Points, in no order, along strands that fork, close into loops and pass close to each other.
In the rows, zero is written as 128.
Two points are linked if the straight distance between their rows is under 116. Some points are linked to none.
Q_420: [156 131 162 186 133 229 105 148 107  97 137 108 128 137 146 158  68 149
  72 144 129 146 110 156 118]
Q_689: [137 106 142  74 124 186 103 130  96 119 142 103 130 153 106 112 170 141
 137 161  81 118 126  95  82]
Q_941: [ 76 123 116 102 145 136 214 162 175 107 128 162 127  86 145 106 130 117
 162  86 178 172 167 174 161]
Q_840: [131 101 122 122 131 114 188 156 121  92 150 173  95  78 126  97  94 136
 181 112 125 106 124 181 107]
Q_712: [168 124 147 167  67 108  80 121 119 155 131  96 116 151 109 108 146 159
 133 116 152 126 181  75 118]
Q_904: [145 124 150 159 139  81 141  77 123 131 157 172 119 115 134 140  84 107
  93 191 145  87  73 120 142]
Q_778: [114 117 126  57 141  90 128 122 182 134 119 101 153  88 143 117 156 130
 143  81 129 132 165 105 149]
Q_239: [103 193  78 123 120  72 115 125 178 158 161 106 168 185 148 162  69 148
  85 131 154 133 147 131 116]
Q_257: [156 139 151 162 150 104 100 143  61 103 157 185 107 116  93 158  76 136
 114 167 119 124 103 104 114]
Q_657: [120 102 133  74 113 138  69 124 101 123 114 108 133 157 117 141 152 129
 133 127 123 125 126  81  90]
Q_297: [129 112 131 132 173 219 114 144 117 115 109 113 100 134 149 127 133 146
 130 146  87 109  91 157 117]
Q_7: [174 126 183 126 148 144  79 150 120  75 113 143  94  94 135 147  85 127
  83 152 142  85  92 121 121]
Q_942: [145  95 125 171 149 182 182 161  82 124 116 109 120 133 120 122 154 182
 127 150  81 141 137 210  98]
Q_100: [153  90  96 155 166 189 181 160 141 118 142 102 115 132 143 105 136 191
  94 141  62 129 167 222  97]
Q_866: [145 169 121 169 163 158 140 130 132 107 165 117 139 114 157 129  80 104
 123 155 172 160  99 118 158]
Q_978: [159  86 158 109  95 166  56 132 112 126  89  85 134 177  91 129 162 136
 112 109 155 128 126  87  98]
Q_797: [162 158 119 147  89  89  61 116 115 196 129 107 134 147 105 123 140 169
 158 120 106 127 161  65 129]
Q_170: [129  96 121 123 136 228  98 134 136 148  78  82 169 170 146 162 152 127
  87 107 129 164 131 156 132]
Q_436: [116 137  91  99 109  74 105  77 122 131 122 101 123 188 134 110 170 122
  88 160 160 105 140  79 128]
Q_351: [164 104 182 120 158  97 156  67 151 162 137 168 134  69 125 140  81  98
  87 158 118  90  75 130 153]
Q_805: [105  97 134  80 153 176 132 138 166 103 104 110 146 105 155 133 110  93
 131 109 128 127 137 142 148]
Q_310: [ 91 120 108 134  83  56 170 117 128 152 135 171 109 113 121 116 152 145
 142  85 124 122 136 149 123]
Q_721: [110 104 125 115 185 202 114 156 154 118  95  93 171 137 153 158 127 117
 119 116 118 153 129 149 129]
Q_143: [153 128 117 151 181  56 118 131  95 131 111 158 127  99 112 104  74 158
 182 152 125 126  81 159 102]
Q_676: [ 97 146  94 121 191 104 149 153 141 121 102 137 172  85 143 131 110 106
 187 114 132 176 145 158 162]
Q_722: [114  87 133 125 118 204 134 161 187 139 115 129 165 133 155 140 177 131
 105  81  76 163 154 167 151]
Q_638: [ 98 164  95 130 119  49 131  84 132 160 139 104 141 220 131 140 142 137
  74 140 144 103 145 103 130]
Q_851: [175 176 114 171  70  83 118  78 148 138 178 100 121 170 124 140 172 171
 123 126 155  94 197  75 101]
Q_276: [125 147 121 149 141  57 122 102  66 156 162 164  98 154  58 148 126 146
 115 154  85 121 106 117 118]
Q_611: [153 112 192  98 113 148  90 152 139  98 136 158 115 125 122 178  80 110
  66 147 116 104 116 108 113]
Q_873: [138 131  97 139 177  58 115 121 131 155 149 177  94 125 122 117  70 154
 163 130 119 111  52 181  87]
Q_791: [ 77 132  97 117 122 136 201 187 140 107 135 137 120 116 117  79 159 131
 164  67 139 176 191 157 136]
Q_258: [139 122 131 132 153 101 116  74 151 117 140 146 114 120 161 116  87  90
 117 152 147  67  55 141 156]
Q_191: [172 103 156 142  49 124  45 118 155 160 120 114 110 172 126 112 139 142
 112 100 171  88 165  89 110]
Q_825: [113 136 141  96 135 163 183  97 131 117 164 141 113  87 110 127 153 117
 147 160  66 123 111  99 122]
Q_485: [139 151 150 126 102 123 171  85 113 144 154 137 138  97 132 148 125 120
  77 169 114 111 138  80 159]
Q_108: [ 96 130 111 112 110  89 174 148 112 124 122 110 112  97 112  63 170 150
 183  86 149 160 200 145 126]
Q_250: [ 90 117  90  87 120  86 110  92 137 116  83 105 123 162 141 108 185  80
  98 137 160 112 115 111 132]
Q_639: [ 64 110  78 125 126 101 168 151 160  99 112 166 121  97 165 135 138 111
 163  86 159 149 133 165 140]
Q_197: [154 141 171 155  78 144  85 180  77 146 122 102 179 131 116 140 100 157
 136 112 119 166 160 109 138]
Q_811: [117 165  76 163 133  81 157 110 133 117 138 125 156 165 149 121  93  94
  94 168 168 125 118 121 132]
Q_675: [135 128 111 131 119 143  62 151 173 135 118  88 159 153 122  86 188 133
 176  93 124 171 178  86 127]
Q_486: [141 125 130  90 149 141  93  92 131 104 165 138  78 118 147 137 101 107
 129 163 116  74  77 100  92]
Q_70: [109 124 143  89  92 111 114 103 120 116  59 108 106 154 151 129 145  75
 101 126 180  94 118 144 157]
Q_531: [105 123 143 161 127 191 118 182 162 110 131 149 174 117 164 137  92  86
 144 107 135 189 127 149 149]
Q_226: [100 132 138 102  91 121 162 116 136 136 147 168 107  83 111 124 163 146
 153 114  63 105 140  88 135]
Q_37: [107 103 124  97  84  94 137 151 131 137 126 150 127  95 131 117 163 142
 162  87  83 128 142 127 110]
Q_414: [107 177  87 140  99  76 113 125 146 120 137 114 185 170 169 141  98 128
 106 139 187 140 151 125 137]
Q_210: [108 145 114 134 134  48 178  78 119 177 130 171 139 138  88 105 179 130
 101 150  88 122 100 103 149]
Q_365: [112 158 102 152 127 141 159 131 165 120 159 149 127  94 139 127 111  93
 123 169 150 155 106 107 174]
Q_237: [115 204  87 150 118  47 141 111 170 154 149  89 158 216 132 149 131 175
  91 117 155 107 158 136 126]
Q_274: [132 122 166 154 129 157 135 110  94 124  86 127 105 118 138 162  98  99
 112 141 158 118  95 158 149]
Q_600: [142 143 113 123 120  88 119  78  67 123 135 117 118 174 102 143 151 122
  97 160 148  92 147  82 116]
Q_802: [147 112 127  93 152 200 111 160 102 104 138 134 116 120 119 112 150 125
 152 149  85 130 105 136  72]
Q_308: [114 141 126 125 112  65  92 116 118 209 121 134 113 150  97 142 135 176
 116 104  91 111 132  93 140]
Q_16: [128 118 124 129 121 205 101 167 213 134 106 108 167 156 139 129 185 112
 139  75 115 174 152 122 172]
Q_169: [138 127 117 133 173  76 153  95  60 135 141 183 112 109  75 124 136 133
 153 159  99  95 104 114 106]
Q_927: [ 85 133  84  80 137  47 147 128 134 135 115 113 131 135 120  93 179 139
 176  97 147 152 178 131 132]
Q_981: [105 127 136 127 103 113 122 137 115 144 107 125 168 114 116 111 137 141
 167  97 126 152 152 106 146]
Q_222: [115 106  85 132 153  72 140  98 165 149 138 193 118  94 133 107  81 123
 151 122 130 102  89 189  96]
Q_346: [139  86 143 113 129 143 201 176 106 111 172 144 108 114 102  67  85 153
 153 111 126 133 147 176  93]
Q_448: [172 150 121 173  68  70 116  80 100 115 139 120 123 184 131 183 168 166
 123 118 184  83 171 110  80]
Q_154: [127 144 128  94 144 181 114 152 136 139 100  68 169 132 109  98 189 144
 161 114 102 156 159  94 125]
Q_62: [157 124 172 102 175 105  85 110 126 105 141 135  98 101 139 136  77 118
 122 161 124  76  58 128 133]
Q_85: [ 92 156 120 126 112 136 166 129 191 115 147 143 125 119 126 129 171  95
 134 146 127 183 120  99 195]
Q_833: [104 161 126 139 125 126 141 173 150 126 112 145 177  88 128 130 139 103
 168  97 120 173 147 112 171]
Q_848: [151 154 142 119  80  87  91  96 108 144 165 133 128 181 106 184 125 168
  92 115 164  76 177 100  90]
Q_691: [119 102 130 169 122 156 167 171 105 114 114 163  98  83 158 122  95 121
 171 108 128 128  99 189 120]
Q_693: [154 109 183 181 113 185 135 157  74 111  97 128  98 136 122 169  85 136
  84 129 142 138 112 152 123]
Q_656: [103  93 140  94 140  83 121 125 118 125  85 152 115  91 139 148  96 107
 120 133 143  92 106 160 135]
Q_541: [126 114 119 148 144 175  77 180 140  94 139 126 139 124 158 151  80 100
 157 115 117 151  88 164 124]
Q_709: [121 107 170  76  97 177  85 139 170 113 136 131 129 130 150 146  91  83
  88 143 102 105 104 115 100]
Q_821: [113 104 134 168 149 163 129 132 119 111  85 136 109  90 172 150 102 112
 140 110 159 130  84 200 157]
Q_727: [144 159 126 169 147 208 130 135 104 119 131  79 156 131 173 154  76 135
 112 143 154 163 125 140 135]
Q_107: [155 132 163 175 137 161  83 184 105  94 127 149 113 106 144 136  52 128
 144 139 134 139  79 150 125]
Q_373: [164 182 137 142 106  98 172  84 113 125 194 155 148 135  96 159 122 144
  97 148 125 103 149  88 119]
Q_195: [153 103 160 133 101 184 101 164 121 165 104  73 153 150 103 101 193 153
 150  95  81 159 156 110 115]
Q_376: [109 143  96 152 161  86 149 137  99 136  95 125 144 101 148 121 106 110
 186 120 159 157 112 151 136]
Q_798: [125 135 115 159 120 229 130 112 151 153  93  91 148 155 129 126 174 139
  90  93 158 172 141 112 149]
Q_334: [118 122 131 111 111 159  60 154 231 129 133 106 152 130 121 103 179 122
 152  80 127 179 174  78 167]
Q_640: [ 82 130  70 130 187  50 157 112 178 153 134 186 139  84 152 107 112 103
 155 113 147 143 121 184 126]
Q_973: [171 120 158 184 156 128  99 152  76  79 138 175  89 107 104 124  81 144
 146 130 132 123  78 126 126]
Q_4: [129 154 144 155 112  83 101 136  35 129 125 145 120 145  76 150 115 159
 122 148 113 134 114 100 100]
Q_112: [112 150  73 143 152 110  96 140 154 118 197 155 137 105 150 106  89 130
 164 142 111 170  90 127 109]
Q_575: [138 152 138 152 106 123 157  77  78 112 127 122 114 160 125 137 148 101
 104 167 180  95 145 111 153]
Q_910: [129 122 152 142 108 121 132 148  77 131 120 132 132 103 112 141 119 133
 154 139 111 142 109 107 124]
Q_994: [141  89 173  51 105 178  75 158 162 129 115 117 149 122 150 161 132  86
 115 118  80 134 137 113 119]
Q_2: [126  95 162 102 149 128 134 159 143 130  95 136 135  71 133 142  88 123
 137 111 117 116 129 151 123]
Q_3: [123  82 130  97 140 166 194 163 133 113 145 106  89 129 120  75 103 139
 123 112 133 124 182 191 120]
Q_477: [141  98 137 128 159 101 169 114  96 116 163 179  85  81 104 102 126 138
 171 136 104  82 101 154  94]
Q_820: [113 154 121 174 117  88 171 102 101 118 123 136 135 150 135 104 147  79
  88 167 181 135 106 119 169]
Q_152: [125 135 123 143 154  87 137 133  66 127  77 136 127 105  99 127 121 139
 181 142 129 144 114 154 123]
Q_295: [147 148 180 126 125 168 177  73  89 127 140 111 113 123 108 139 145  97
  83 162 139  90 138  98 145]
Q_241: [ 75 123 100 122  98  69 155 128 133 124 103 161 106 128 143 122 165  99
 138 110 161 115 109 173 158]
Q_586: [181 119 162 154 191 176 147 180 114 125 114 129 157  80 133 122  87 150
 141 133  71 140 100 163 117]
Q_726: [126  84 161 137 102 201 149 176 146 114 116 127 141 129 147 143 157 113
 112 107  90 147 132 203 129]
Q_615: [167 185 125 143  91  77 130  66 126 152 183 102 132 143 101 131 138 153
  97 144 126 102 193  69 146]
Q_36: [136  81 135 103 140 203 197 157 144 115 154  97 113 113 124  92 122 172
  91 122  82 133 179 199  97]
Q_759: [ 92 137  97 119 129  51 191  90 152 190 130 180 120 133 106 116 155 133
 129 120  85 118 112 161 106]
Q_217: [135 143  98 135 168 226 123 113 117 104 142 104  96 138 151 119 132 119
 124 156 136 125  84 118 111]
Q_513: [126 118  98  61 135 160  93 129 143 116  92  70 128 154 140 137 148  99
 131 138 150 131 120  90 102]
Q_52: [ 86 132 120 119 113 111 126 133 207 104 121 122 122 119  99 132 195 132
 152 111 151 175 134  86 214]
Q_715: [133 168 132 135 120  55 108  78 137 190 144 114 134 185 110 136 138 164
  82 123 114  93 177  96 147]
Q_331: [122 113 131 112  86 109  84 102 164 161  96  94 124 138 148 114 160 115
 133  95 143 121 155  78 173]
Q_737: [122 123 106  79 145 153 136  95 145 121 167 124  95  92 139 114 133  93
 138 175  94  97  96  94 126]
Q_137: [181 126 159 127 115 202  93 135  76 144  92  67 139 179 100 122 178 143
 132 125 123 144 146  98 108]
Q_917: [142 133 115  96 159 182  94 114 128 107 116  85  98 156 147 146 106  97
 119 158 179 134 104 116 111]

A fork is a point with three links, a tip a point with one. Leave the first point through the second and follow the links. Name the first fork or tip that comes.
Q_840; Q_691: Q_52
Q_722; Q_16: Q_657
Q_52; Q_85: Q_840
Q_657; Q_978: Q_726

A tip is a point with one link. Name the tips that can be reached along the links from each point below, in the order of the rows.
Q_811: Q_191, Q_70, Q_848
Q_2: Q_656, Q_798
Q_195: Q_726

How many points has the smallest loop of links through each point below? Write 0 if it is on no loop.
Q_295: 9
Q_689: 7
Q_676: 6
Q_222: 0
